A landscape with many valleys, sampled at points; each row gives a point and its height.
From any point a ball rolls to the lowest of the 2 points nearest to it. It stops when none of these is lower. Distance is the straight distance between rows; heights are no part of it.
z54: [186  99 109 124 162 151  51 122  78  88 144 145 160 178  96 163 135 110
 118 116 124 104  80  91]  (h 570)
z883: [120  95 149 157 102 122  99 145 105 103 148 114  99 110 110 128  99 111
 147 166  98 150  89 149]  (h 844)
z812: [148 141 136 182 143  99 177 129 177 174  59 121 150  92  97 168 130 179
 128 145 147  89 158 164]  (h 388)
z449: [142 129 154 147 143 177 165  94 151 137 112 141 127 108 128 127 129 141
 157 113 162  76 164 119]  (h 871)
z553: [184 100 149 158 148 109  91 151  94 137 113 108 147  98 124 167 148  88
 167 138 121 149 182 124]  (h 650)
z940: [135 166 135 116  98 153 119  96 126 115 164 160 110 142 123  96 103 138
 140 122 107 127 112 120]  (h 692)
z630: [106  99 167 121 185 136  97 138  66 136 105  78 113 114 128 173 164  77
 132 127 151 157 176 100]  (h 638)
z552: [111  81 195 162 109 100 120 116 125 137 158 112  47 104  90 134 109  83
 159 148 136  99 111 150]  (h 814)
z465: [ 52  90 153 145  88  92  86 143 127 108 126 118 106 116 102 140  90 118
 105 176 110 157  83 150]  (h 836)
z842: [101 158 191  69 104 139 163 131 130 103 164 140  86 147  79 119  98 137
 152 123 163  53 113 117]  (h 787)
z358: [160 162 171 153 188 173 150 120  99 125 133 117 103  68 150 169 139 154
 167 130 117 153 185 152]  (h 748)
z529: [179 144 133 115 139 151 132 112 113 113 144 142 128 141 124 124 136 148
 133 103 134 112 160  86]  (h 717)
z105: [ 40 146  94 120 102 157 127 146 172 135 120 146 147 175 151 135 126 147
 113 158 118 150  88 139]  (h 716)
z746: [127 150  75 122 125 157 148 122 141 144 127 155 163 109 159  92 120 148
 142 110 119 152 119 141]  (h 551)
z361: [215 117  77 103 114 105  86 127 133 147 134 145 130 139 146 112 136 106
  93  89 116 143 112  91]  (h 498)
z228: [120 127 129 192 141  91 140  94 146 182 144 117  88  82 116 120 104  67
 175 141 114  81  99 159]  (h 832)
z515: [140  91 182 154  55  76 103 178  97  90 145 116 127 123  26 157  92 100
  98 137 146 128 119 155]  (h 695)
z766: [122 143 162 117 120  84  82 125 114 113 102 120  79 113  93 190 144 113
 130 137 137 138 148  93]  (h 697)
z629: [ 96  80 138 151  82  49  60 124 134 132 107 108 103 127  76 160 130  79
 129 146 124 139 103 118]  (h 788)
z627: [150 175 135 178 182 145 115 134 107 137  86 141 165  58 124 164 134 131
 163 155 116 124 163 153]  (h 766)
z935: [172  68 117 206  66 154 126 138 149 134 122 166 153 111 113 128 103 162
 148 165 123 136  96 143]  (h 776)
z840: [ 95 157 112 132 186 143 163 126 117 158 143  98 135  73 181  95 133  87
 128 132 133 136 143 163]  (h 900)
z886: [187 143 123 170 129 109 194 114 184 163  82 139 144  92 121 114 121 168
 132 117 131  89 156 169]  (h 416)
z680: [ 53 156 123 101 103 155 142 125 181 137  84 147 130 150 129 135 135 186
 105 140 126 139 125 128]  (h 730)
z864: [152  95 110 186 123 187 115 121 129 161 116 184 174  89 127 108 108 130
 201 154 133 101 103 166]  (h 762)
z207: [166 143 114 115 114  78 134 128 135 145 170 119  95 149 137  79 118  46
 134  95 118  99 128  96]  (h 622)
z421: [149 126 184 183 128 183 154 134 107 116 163 119 107 122 118 147 106 154
 139 164 108 158 126 179]  (h 647)
z6: [ 88 170  79  83 141 108  97 145 129 122 137 130 168 125 145 109 136 110
 130 129 107 148 122 121]  (h 602)
z67: [145 102 102 109 111  56 168 161 189 132  71  83 149 132 138 150 171 150
  80 134 140 135 183 114]  (h 790)
z189: [ 60 156 127 101 111 146 130 107 180 122  94 169 149 171 123  93 125 171
 137 113 143 106 129 114]  (h 742)
z130: [119  90 162 138 111 115 146 166 107  87 155 116 158 133  86 150 123 106
 146 149 169  75 122 115]  (h 902)
z838: [111  97 154 146 108 141 105 110 136  98 156 148 116 160  75 131 112 129
 156 134 148  70  92 102]  (h 802)
z387: [114 225 161  94 122 156 186 146  98 109 148 143  95 136 142 143 108 166
 120 128 113 167 155 161]  (h 624)
z617: [125 169 131  95 144  87 134  95 162 129 110 116  84 114 162 136 150 140
  93 103 118 178 182 130]  (h 340)
z430: [ 93  98 125 191 144 158 151 169 133 146 109  92 143 113 148 137 101 130
 112 173 107 172  96 188]  (h 311)
z230: [171 167 173  86 126 136 197 136 127 104 113 144 107 137 131 114 131 186
  71 110 129 147 168 132]  (h 394)
z169: [190  97 104 106 110 100 104 113 169 147 109 122 119 185 127 120 148 116
  96  89 136 127 131  69]  (h 470)
z10: [151  51  82 107 160 169  74 114  90 165 127 117 159 111 156 141 193 123
 132  98 144 163 126  96]  (h 722)
z687: [198 143 138 168 121 147 171 107 139 148 163 132 106 105 145 102 110 128
 154 110 111 132 143 162]  (h 459)
z807: [144 118 101 110 132 133 116  97 116 128 160 133 123 177 128  67 134  98
 108  90 144  79  98  71]  (h 699)
z701: [121  98 105 121 133 152  63 126 129 160 117 159 117  96 158 139 143 154
 149 137  93 201 104 141]  (h 747)
z747: [ 58  48 131 157 146 156 100 131  77 108 110 112 192 114 105 117 154  95
 155 150 141 119 110 132]  (h 861)
z89: [143 214 111 144 154 127 164 105 107 150 128 147 115  82 170  98 123 131
 124  82 112 161 196 153]  (h 577)
z360: [167 163 121 121 129 107 119 150  92 109 164 116 127 112 152 109 111 116
 109 151  56 173 110 138]  (h 537)
z214: [ 83 143 115 117 100 169 109 122 144 133 143 158 127 167 127 118 106 146
 144 156 106 136  84 137]  (h 706)
z44: [ 97 147  74 156 155 164 145 124 162 181 110 148 186  88 172 109 142 148
 140 137 126 132 108 168]  (h 571)
z772: [163  48 112 172  73 145 108  97 180 132 142 150 135 147 106 125 106 165
 134 140 109 129  89 124]  (h 782)
z248: [ 95  66  92 152 168 146 140 103 125 180  96 110 186 102 150 136 165 101
 163 123 162  90 129 113]  (h 778)
z853: [140 106 150 140 158 207 112  86 123 156 139 145 104  87 161 113 137 130
 169 121 142 146 110 129]  (h 810)
z904: [147 151 114 143 137 135 166  98 111 145 141 163  82 131 172  48 100 143
  94  56 141 128 155 128]  (h 547)
z984: [148 200 139 120 155 133 201 147 114 112 101 152 147 101 140  90 117 148
 129  76 144  93 208 144]  (h 606)
z745: [ 79 105 127 152 106 175 202 129 179 130 111 106 133 156 127 139 125 165
 106 161 149 132 110 152]  (h 642)
z154: [ 62 162 133 123 183 173 163 154 116 128 162  96 158 107 169 124 135 102
 141 157 139 129 141 160]  (h 891)
z85: [184  68 160 180  87  80  88 124 100 110 133 117 102 129  80 148 113 138
  88 144  89 177 109 156]  (h 718)
z120: [167  98  74 105  90  96 150 126 177 151 111 129 135 148 140  77 132 128
  92  81 141 124 134  97]  (h 500)
z972: [139 126  90 121 100 122 147 133 161 110 138 147 160 130 132 102 131 151
 121 122 116 115 126 115]  (h 530)
z751: [192 173 131 119 103  73 113 125  97 110 189 124  91 132 116  96 103  72
 123 124  84 126 101 130]  (h 661)
z233: [132 185 113 107 101 135 167 116  90 114 139 175  88 168 144  56  86 165
  37  89 116 135 135 125]  (h 494)
z587: [ 79 142 137 151 132 170  96  79 151 152 125 168  88 105 128 133 112 127
 172 153 115 127 106 152]  (h 736)
z212: [193 113 143 148  82 166 157 124 113 104 173 140  95 174 111 123  97 162
 100 163  88 146  81 149]  (h 399)
z833: [ 91  83 114 130 121 202 173 111 145 131 162 126 155 168 146  76 137 139
 134 120 158  83  97 106]  (h 672)
z570: [191  99 161 160 100  66  73 155  85 110 129 106 105 129  70 165 129  93
 102 142 107 182 133 118]  (h 728)
z880: [132 177  76  83 125  97 108 137 119 115 153 121 152 154 147 101 136 113
 109  81 117 125 137 104]  (h 580)
z906: [138 107 157 147 101  48  69 178  92 117 117  94 122 149  99 167 124  55
 119 143 118 156 135  92]  (h 739)
z445: [173 109 151 170  98 107 109 130 124 121 155 110  99 125 145 131 111 160
 111 163  70 196 109 188]  (h 358)
z688: [116 135 139 166  88 143 166 107 171 148 158 146  81 133 142  80  91 120
 138 148 103 113  81 169]  (h 847)
z585: [ 99  36 107 160 155 192 126  97 141 160  99 127 171 101 146 151 167 140
 160 137 155 109 110 136]  (h 791)
z20: [ 71  90 123 180 170  86 113 142 131 166 111  89 130  80 140 121 122  88
 129 166 118 133  93 177]  (h 328)
z260: [163 115  73 102 129 121  80 119 117 126 162 137 138 130 155 109 127 125
 107 118  98 152  84 118]  (h 522)
z470: [ 79  98  99 123 139  93  96 154 113 111 147  97 151 137 141 108 131  85
 139 171  99 134 103 130]  (h 253)
z580: [ 38 129 146 102 100  94 136 180 122  99 149 110 163 136 101 147 101 116
 139 148 171  79  87 153]  (h 804)
z967: [140 112 133 124 115 142 139  91 140 132 161 155 112 159 112  56 104 101
 160  96 135  57 105  84]  (h 719)
z666: [ 78 166 170 137 135 127 106  93 134 122 133 137  85 108 123 157 116 137
 150 139 115 135 127 127]  (h 724)
z168: [152 111 132 148 151 147 159 145 104 114 157 109 161 121 115 119 139  82
 166 124 152  65 151 117]  (h 704)
z508: [118 137 141 160 126 111 182 167 165 118  93 105 153 100 101 170 121 175
 101 154 151 108 147 153]  (h 357)
z601: [147 191 119 101 121  66 119 141 137 150 120 115 101 132 154 149 143  90
 132 123 116 150 166  93]  (h 365)
z53: [ 83  52 130 141 125 137  67 107 150 132 113 123 119 119 125 161 141 153
 107 151 127 175 111 123]  (h 763)
z756: [ 72 149 133 138 104 124  63 126 135 120 100 155 125 103 110 177 115 165
 152 173  97 174 113 153]  (h 648)
z705: [137 174 100 122  88 152 154 110 128 135 144 173  83 169 163  74  93 156
  55  92 110 169 100 155]  (h 512)
z929: [173 128 109 106  98 107 114 112 170 132  75 124 128 150 124 139 152 158
  96  98 123 132 159  78]  (h 441)
z147: [166 131  80 107 120  85 131 160 133 107 136 123 175 139 132 123 143 121
 110 111 121 121 128  86]  (h 555)
z463: [136 183 102 117 139 116 146 100 120 149 111 168  76  92 179  83 117 153
 100  45 130 156 192 135]  (h 563)
z97: [142 197 175  62 146 163 140 114 103  98 127 168  92 160 101 111 107 157
  69  80 147  99 140  98]  (h 316)
z234: [159 133 140 113 132  69  66 147  80 120 130 122 102 142 126 151 125  52
 133 140 100 154 122  95]  (h 750)
z422: [136 116 128 191 101  98 124 142 135 144 112 119 125 105 143 136 102 149
 127 172  71 188 114 212]  (h 359)
z216: [192 152 126 120 143 146  87 118  92 117 151 139 130 108 128 133 133 136
 140 112 103 163 148 108]  (h 729)
z133: [108  82 123 166  99  59  64 158 107 109 108 113 150 110  75 134 112  66
 163 147 109 121 107 125]  (h 800)
z472: [204 142 101 108 105  59 140 167 140 123 147 111 141 172 127 108 140  77
 105 110 124 100 112  79]  (h 579)
z429: [101  98 176 128 135 112  88 136  74 102 127  82 121 114  96 162 140  80
 151 139 155 137 150 100]  (h 655)
z618: [ 80 155 105 130 138 141 193 135 197 157 108 109 119 126 183 133 120 175
  76 132 119 177 128 186]  (h 573)
z366: [181 165 162 137  83 161 169 105 128 119 182 155  73 167 120  85  85 153
  92 122  95 141 101 144]  (h 421)
z208: [148 182 132 121 104 155 146 115  96 115 115 195 110 187 107  52  76 177
  56  72 114  96 132 122]  (h 473)
z533: [189 180 134 119 140 106 205 159 133 117 107 127 149 106 133 118 145 118
 113  98 138 113 213 134]  (h 618)
z134: [113 186  91 110 131 207 130 169 107 104 143 152 176 161 151 132 125 164
 120 136  99 172 138 135]  (h 590)
z60: [138  94 173 132  98  67 109 195  83  96 139  87 147 119  76 169 111  93
 117 137 162 136 148 140]  (h 683)
z646: [150 169 176 129 119 145 171 117 121 122 154 132  94 120 129 150 113 167
 120 143 101 150 151 166]  (h 635)
z995: [110 186 127 122 135 157 181 155 149 137 126 113 115 128 175 152 133 183
  85 133 105 213 158 177]  (h 589)
z913: [149  81 104 153 103  84  68 183  85 109  98 109 175  96 115 125 132  85
 159 145  84 155 115 127]  (h 811)
z178: [113 115 127 127 113 167 165 119 173 137 135 114 109 156 148 113 126 165
  86 149 130 151 110 139]  (h 628)
z676: [114 146 150 118 140 145 206 135 150 116 108 115 144 119 130 129 135 172
  99 134 145 103 157 139]  (h 321)
z371: [153 141 126 162 154 170 111  91 145 184 132 155 100  68 160 100 130 118
 183 105 125 136 115 163]  (h 818)
z558: [103 126 170 172 127  74 100  95 137 160 133 120  50  85 120 140  97  81
 179 151 107 123 106 162]  (h 823)
z671: [136 118 105  78 130 102 143 154 148  98  81  92 167 134 133 156 172 152
  85 120 137 136 179  98]  (h 775)
z578: [145  94  78 105  69 109 150 110 203 142  88 158 143 158 120  51 117 170
 111  89 141  98 123 122]  (h 525)
z612: [169  97 116 178  92 186 139 147 131 147 129 168 159 114 129 100  92 144
 170 156  97 143  82 165]  (h 768)
z767: [158 159 103 127 113 211 135 146 108 134 154 159 140 151 151 120 119 163
  99 122  95 191 113 137]  (h 603)
z891: [105 102 162 130 125 193 156 103 156 111 120 139 118 141 107 136 126 160
 132 125 171  93 134 114]  (h 862)
z402: [124 104  85 112 113  87 183 116 196 141 106 115 123 151 145  59 133 135
  63  98 131 129 133 139]  (h 527)
z962: [153 151  89 112 125 116  74 171  97  96 144 146 151 121 142 134 124 137
  97 169  63 188  97 144]  (h 556)
z563: [143 139 121 149 107 199 164 119 138 139 157 137 115 142 160 107 109 164
 112 134 112 170 122 163]  (h 614)
z537: [173 108 150 147 154 144 102 123  96 173 125 116 125 101 142 131 141  59
 212 112 152  99 164 101]  (h 674)
z448: [100 150 110  85 152 112 127 131 141 114  87 118 157 117 132 178 181 168
 117 123 170 133 187  95]  (h 789)
z255: [117 147 126  67 134  81 142 146 170 133 110  80  92 123 164 146 157 127
  77 113 135 148 156 111]  (h 304)
z702: [ 43 128 128 169 142  90 123 146 143 162  96 106 154  94 116 158 126 120
 122 185 134 122 102 185]  (h 356)
z980: [152 131  91  77 161 108 138 149 127 139  92 103 174 149 157 141 179 123
 111  86 151 140 189  74]  (h 759)
z540: [107 204 176  58 147 140 156 118 115  96 112 149 114 151 102 138 123 175
 115 101 154 103 160 107]  (h 275)
z175: [183 142 102 138 118 129  95 114 130 171 129 169 108  81 146 118 124  93
 191  97 114 129 128 133]  (h 826)
z66: [101  65 141 164 129 138  94 138 108 103 131 124 160 121 109 114 115 111
 151 164 126 137  99 133]  (h 852)
z323: [ 78 149 187 108 129 105  88 103 129 140 110 128  55 104 102 186 136 110
 158 133 152 108 146 111]  (h 710)
z491: [ 27 103 133  81 113  76 115 157 116 101 154  91 137 163  88 160 123 106
 113 141 167  89  87 113]  (h 815)
z827: [156 128 134 166 197 175 137 126  95 131 118 131 148  63 153 158 135 132
 159 144 128 142 162 169]  (h 758)
z922: [ 77 142 134 136 146 119 102  89 158 141  78 128 114  93 137 194 154 180
 121 141 137 171 156 140]  (h 396)
z718: [ 87 103 108 158 126 139 135 102 157 151 105 145 173 105 117 125 138 118
 172 143 155  70 102 149]  (h 773)
z150: [ 50 141 133 128 176 138 138 159  92  96 143 110 169 116 131 131 131  90
 178 157 142  99 123 149]  (h 882)
z938: [122 158 137 116 148 135 125 104 156 127 103 119 104 119 160 172 146 179
 106 126 112 179 167 139]  (h 368)
z771: [ 73 106 179 106 116  95 105 173  80  89 137  86 148 112  72 175 133  93
 124 138 185 134 130 134]  (h 671)
z342: [126 126 123 117 169 137 100 123  90 139 121  96 128 108 162 162 155  96
 152 125 111 180 166 107]  (h 619)
z235: [167 110 126 125 131 111 152 156 115 107 132  91 147 141 127 135 150  89
 140 130 156  96 169  90]  (h 720)
z505: [ 93 170 126 115  94 113  97  94 177 120 103 173 109 115 127 168 133 178
 143 142  96 156 131 131]  (h 660)
z815: [162 162 149  88 119  95 148 116 147 120 119 125  72 127 136 138 128 169
  67 112 110 157 155 129]  (h 369)
z762: [180 120 140 112 104  62 148 136 135 116 156 102  97 153 120 122 121  81
 113 123 129 100 121  98]  (h 600)
z498: [140 148 113  88 165 120  58 122  88 133 137 108 102 150 142 149 154 107
  99 132 103 179 127  89]  (h 770)
z328: [ 99 154 161  42 144 128 168 155 127 100 106 108 126 143 118 136 135 154
 103 113 184  83 163 112]  (h 230)
z957: [140  81 123 135 104 160 159  78 170 128 119 162 115 166 101  68 123 136
 139  97 158  55 124  94]  (h 734)
z707: [178 181 161  87 123 109 150  99 112 109 111 170  81 169  99  94 102 147
  75  81 131  93 150 101]  (h 355)
z352: [156 187 128  82 114  67 131 141 140 118 106 133 133 129 121 156 139 117
 135  94 115 112 168  89]  (h 389)
z209: [ 62  83 144 143 170 154 108 153  54 100 156 112 162 144 108 124 138  86
 183 155 141  93 106 130]  (h 872)
z259: [138 220 140  93 106 122 206 170 120 110 130 144 144 133 150 144 118 175
 104 139 106 160 153 175]  (h 615)
z332: [ 48 112 115 158 114 162 162 127 163 141 127 140 166 142 108 124 119 135
 169 161 150  61  85 144]  (h 783)
z586: [160 176 142 132 146 173 131 117  93 112 155 148 124  87 133 137 121 141
 164 109 104 143 158 148]  (h 738)
z24: [187  59 126 158 143 149  91 139  91 153 127 132 145  82 134 138 142  94
 194 126 130 132 147 108]  (h 662)
z489: [141 186 130 134  97 152 163  86 112 145 163 188  72 130 157  64  84 143
  98  88 118 161 124 148]  (h 528)
z561: [169 159 160  96 132 130 191 140 122 101 129 144 100 152 110  81 114 148
  80  89 143  99 192 118]  (h 390)
z45: [165 104 109  94 146 132  87 115 127  84 112 136 156 186 102 165 147 161
  76 107 148 122 120  79]  (h 623)
z454: [110 123 120 150 120 218 108 118 149 162 114 187 156  97 142 107 118 146
 174 138 115 124  92 155]  (h 755)
z427: [146 138 162 100 172 182 127  93  94  89 168 132 134 190  91  90 133 128
 143  87 170  60 117  80]  (h 850)
z345: [114 152 158 118  97  88  94 102 138 120 105 146  63 122 115 192 126 177
 115 148  92 172 120 130]  (h 673)
z556: [181  88  99 145 147 120  59 168  64 106 110 122 175  96 113 126 137 112
 156 136  89 185 114 107]  (h 819)
z15: [122 110 131 192 119 116 154  97 163 140 140 128 112 102 127 126  88 114
 152 146 109  93  91 170]  (h 840)
z185: [ 68 138 163 141 141 111  84 127 127 130  87 119 130  74 102 213 139 144
 128 147 160 157 158 155]  (h 406)
z100: [205 139 110  96 165 155  72 116  93  87 137 144 161 191  94 156 152 139
 112  90 148 114 113  73]  (h 596)
z303: [131 146 150  92 120 112 106 111 128  95 138 142 104 173  76 135 117 144
 155 119 135  83 104  94]  (h 816)
z851: [170 137 111 149 158 145 153 110 137 152  91 136 146  88 139 146 143 141
 149 119 160 107 173 128]  (h 881)
z822: [124  96 174 122 133 115 150 149  99 100 185  79 105 161  89 144 123  91
 108 141 174  75 114 100]  (h 892)
z201: [ 60 173  70  94 126 118  82 144 138 120 108 167 179 126 137 142 141 135
 168 146 124 131 117 132]  (h 621)
z271: [111  85 132 154  85 149 101 110 162 119 132 160 107 158 102 127 108 165
 129 156 143 107  85 119]  (h 792)
z329: [166 162 159 104 113  69  86 120 115 107 117 125  74 128  96 202 130 161
 100 140 107 159 145 110]  (h 684)
z407: [124  85  81 147 142 153 139 100 166 187  87 151 182  94 157  99 146 121
 158 102 170  75 106 135]  (h 761)
z658: [169 104 160 120 128 114 165 166 117 142 120  96 152 176 143 146 149  68
 141 110 191  90 197  66]  (h 733)
z674: [ 73 165 127  85 141 122 179 147 156 110 108 117 167 135 137 113 133 140
 108 108 169  91 158 129]  (h 277)
z947: [149  71  90 128 148 144  84 121 135 168 124 127 143  84 188 141 176 142
 145 119 136 189 121 130]  (h 735)
z446: [144  85 170 166  58  73  95 136 115  94 135 118 102 124  53 175  94 130
 103 156 109 143  91 141]  (h 707)
z835: [ 70  76 107 171 168 155 169 151 133 151 131  90 149 108 164 109 139 106
 112 165 117 152  90 170]  (h 284)
z307: [208  90 108 163 134  97 105 137 103 133 147 100 113  98 158 115 131  99
 132 119  68 193 110 170]  (h 499)
z517: [176 152 128 102 125  88  50 128 103 140 125 117 101 120 142 160 137 104
 123 132  84 185 132 103]  (h 760)
z471: [ 45  90 136 104 104  75  92 144 136 116 154 103 108 135  91 150 120 116
  89 166 142 136  83 132]  (h 827)
z690: [150 113 155 145  97 151 128 149 113 110 166 127 104 162 125 142 104 165
  86 171  93 190  89 150]  (h 380)
z557: [176 107 114 100 140 126 129 116 107  99 158 104 123 199 114 116 138 102
  74  97 146  84  89  84]  (h 675)
z592: [124 158  91  98 146 165  76 160  85  86 144 144 177 143 142 137 132 163
 121 151  95 180 102 140]  (h 572)
z381: [107 130 126 125 183 126 129 124 113 143 164  91  93  93 178 118 139  74
 148 141 134 124 151 127]  (h 908)
z852: [100 176 153  76 113 119 167 127 114 104 155 156  98 169  96  61 100 126
 126  89 151  68 127 112]  (h 774)
z343: [149 190 142 109  98  98 151 109 116 112 175 145  79 135 119 112 102 120
 133 128  97 117 111 114]  (h 678)
z641: [177 103 108 115 157 131  64 121  76 102 147 129 136 149 115 130 124 109
 111 132  93 146  79 115]  (h 546)
z933: [195 127 129 164 130  98 149 124 133 145 163 104  87 105 158 119 119 115
 143 119  80 156 139 161]  (h 477)
z485: [ 44  84 103 143 140  86  82 122 135 142 117  99 124 108 155 115 139  86
 138 150 111 132  86 146]  (h 295)
z181: [185 168 161 135 101 175 174  90 111 106 138 178  75 184 113  63 100 175
  75 102 119 115 136 130]  (h 446)
z927: [ 78  56 117 142 101  97  47 102 146 138 111 119 139 124  98 147 150 105
 111 148 127 145 107 132]  (h 777)
z171: [131 140  96 124 122  59 125 120 156 164 136  97 106 124 165 128 139  93
 119 118 107 156 131 126]  (h 332)
z819: [ 97 154  96 136 162 137 111 107 148 168  85 146 164  69 169 127 129 127
 158 133 126 128 139 148]  (h 588)
z943: [119 148 197  96 111 118 150 150  91  92 162 115  76 132  71 177  85 121
 166 133 164  76 126 113]  (h 797)
z63: [112 124 143  91 165 142 161 124  93  97 176 108 147 198 104  87 147 110
 145  94 178  54 127  80]  (h 867)
z950: [157 109 100 143 170  88 106 167 113 140 120  79 146  92 156 153 152  98
 147 141 101 167 170 124]  (h 637)
z326: [111  70 123 161 147 185  57 102 135 147 102 149 137  98 145 155 149 165
 143 142 130 177 121 131]  (h 754)
z591: [140 183 110 133 112 159 224 153 153 137 115 135 145 137 154 120 126 185
  96 139 105 163 154 184]  (h 604)
z966: [151 109 110 142 164 102 108 151  98 122 155 104 125 101 156  90 130  94
 115 156  77 183 105 148]  (h 518)
z14: [116 157 123 121 172 135  95 126 115 142 109 130 134  96 154 146 144 103
 164 126 111 132 140 132]  (h 605)
z287: [ 78 102 171 101 145 173 130 103 118  96 138 120 116 178  85 144 141 155
 141 122 182  70 118  88]  (h 848)
z816: [185 174 145 122 109 173 158 111 129 124 134 167 124 143 129 100 105 163
 131 103 112 130 150 107]  (h 705)
z334: [ 92 155 129 164 136 222 129  78 152 178 123 175  97 105 154 128 115 148
 176 125 107 139 113 164]  (h 745)
z888: [123 131 161 100 148 146  97 118 107 101 139 133 129 186  72 139 142 128
 168  97 165  56 137  69]  (h 831)
z262: [ 83 104 169 153 138 131 160 155 103 112 132  93 162  98  98 157 127  97
 144 167 174  65 138 140]  (h 910)
z244: [127  54 113 144 157 222 108 101 111 163 144 132 156 104 151 115 159 147
 166 127 151 131 100 129]  (h 801)
z531: [126  76  95 154 114 163 156 102 177 162 113 160 150 130 141  73 137 135
 163 107 161  68 108 114]  (h 749)
z36: [117 122 102  91 131  84 118 116 146 141 121  89 109 146 145 123 161 108
  95 118 131 136 124  91]  (h 289)
z939: [120 104 152  89 132 117 158 153 102 106 161  94 128 187  95 130 135 105
 143 117 195  50 119  80]  (h 880)
z297: [ 65 166  97 134 117 127  89 139 152 141  80 167 169  95 141 175 132 161
 156 172 106 141 119 155]  (h 636)
z362: [ 58 127 140 123 111 108 158 136 145 119 149 135 155 149 109 110 108 119
 169 149 161  65 101 137]  (h 793)
z937: [ 90  95  87 130 134 133 103 170 100 120 151 110 176 129 164  90 122 111
 127 161  80 165  79 141]  (h 210)
z911: [ 98  62 102 114 144 177 106  96 125 143 154 111 147 174 135  96 164 141
 133 121 149 103  89  98]  (h 690)
z419: [117 117 122  99 136  64 206 160 190 129  76  85 144 120 134 144 136 153
  70 136 159 102 156 145]  (h 803)
z159: [180 123 114 154 119 118 177 103 170 148 124 138 125 102 149  92 116 131
 139  88 132 112 146 139]  (h 439)
z30: [100 103  88 147 136 172 141 149 135 134 148 111 173 121 185  95 122 107
 125 160 114 153  95 163]  (h 249)
z2: [113 131 185 126 103  86 136 132 122 125 141 124  62 105  76 161 100 100
 168 139 149  78 123 128]  (h 806)
z140: [167 153 112 128 139 116 105 114 101 126 177 127  95 119 137  92 124  62
 154 102 100 122 116 113]  (h 640)
z206: [120 220 128 115 160 144 172 121 123 132 115 147 136  84 152 118 142 133
 124 103 144 125 186 132]  (h 591)
z90: [ 90 169 133  97 129 152 135 109 133 116 130 165 146 175 108  86 126 141
 143  90 161  80 135 101]  (h 757)
z670: [165 172 121  84 126  70 124 123 169 142  67 142 115 150 113 123 139 121
 106  90 131 135 184  93]  (h 413)
z282: [120  46  77 106 143 148  83 114 121 167 139 129 166 141 142 116 185 120
 151  97 140 125  95  91]  (h 708)
z173: [ 84  94 114 144 109 180 201 145 177 124 131 120 155 170 138  91 122 142
 115 158 159  87  97 142]  (h 656)
z256: [164  97 129 172 152 126 150 138 109 165 124 102 155 117 129 125 145  44
 200 135 161  62 148  98]  (h 687)
z48: [104 120 142 170 122 122 158 154 139 145 134  94 131 122 152 155 116 165
 101 172  98 185 125 204]  (h 335)
z642: [189 105 115  83 154 118  99 111 124  96 118 106 119 213  95 179 141 109
  63 108 157 109  97  83]  (h 646)
z956: [106 126  88 123 120  92 178 119 205 150 115 118 132 130 184 106 142 159
  78 114 120 163 141 161]  (h 553)
z727: [164 130 137  91 136 110 136 122 132 153  94 106 142 176 141 144 159  88
 132  94 169 131 199  62]  (h 746)
z277: [ 87 121  73 106 143 123 131 135 135 115  97 116 208 123 138 162 169 146
 140 132 141 116 155 101]  (h 805)
z682: [ 59 146 146 138 142 103 119 157 130 120  98 126 154  89 107 193 120 139
 130 166 159 107 131 165]  (h 382)

Where does a ball stop that starts at each point below?
z943: z972
z612: z972
z833: z328
z827: z972
z533: z445
z984: z445
z209: z36
z168: z972
z913: z328
z248: z36
z556: z36

Write out the way that a ball takes from each point below.
z552: z2 > z943 > z842 > z852 > z90 > z189 > z680 > z105 > z214 > z940 > z343 > z751 > z140 > z207 > z762 > z472 > z147 > z972
z234: z906 > z570 > z85 > z446 > z515 > z60 > z771 > z429 > z630 > z342 > z14 > z819 > z44 > z746 > z972
z303: z838 > z271 > z772 > z935 > z612 > z864 > z454 > z334 > z587 > z666 > z323 > z766 > z329 > z345 > z505 > z756 > z297 > z201 > z6 > z880 > z147 > z972
z154: z150 > z209 > z747 > z66 > z883 > z465 > z471 > z491 > z580 > z362 > z332 > z718 > z407 > z531 > z957 > z967 > z807 > z557 > z642 > z45 > z100 > z54 > z641 > z260 > z361 > z169 > z929 > z670 > z352 > z601 > z171 > z36
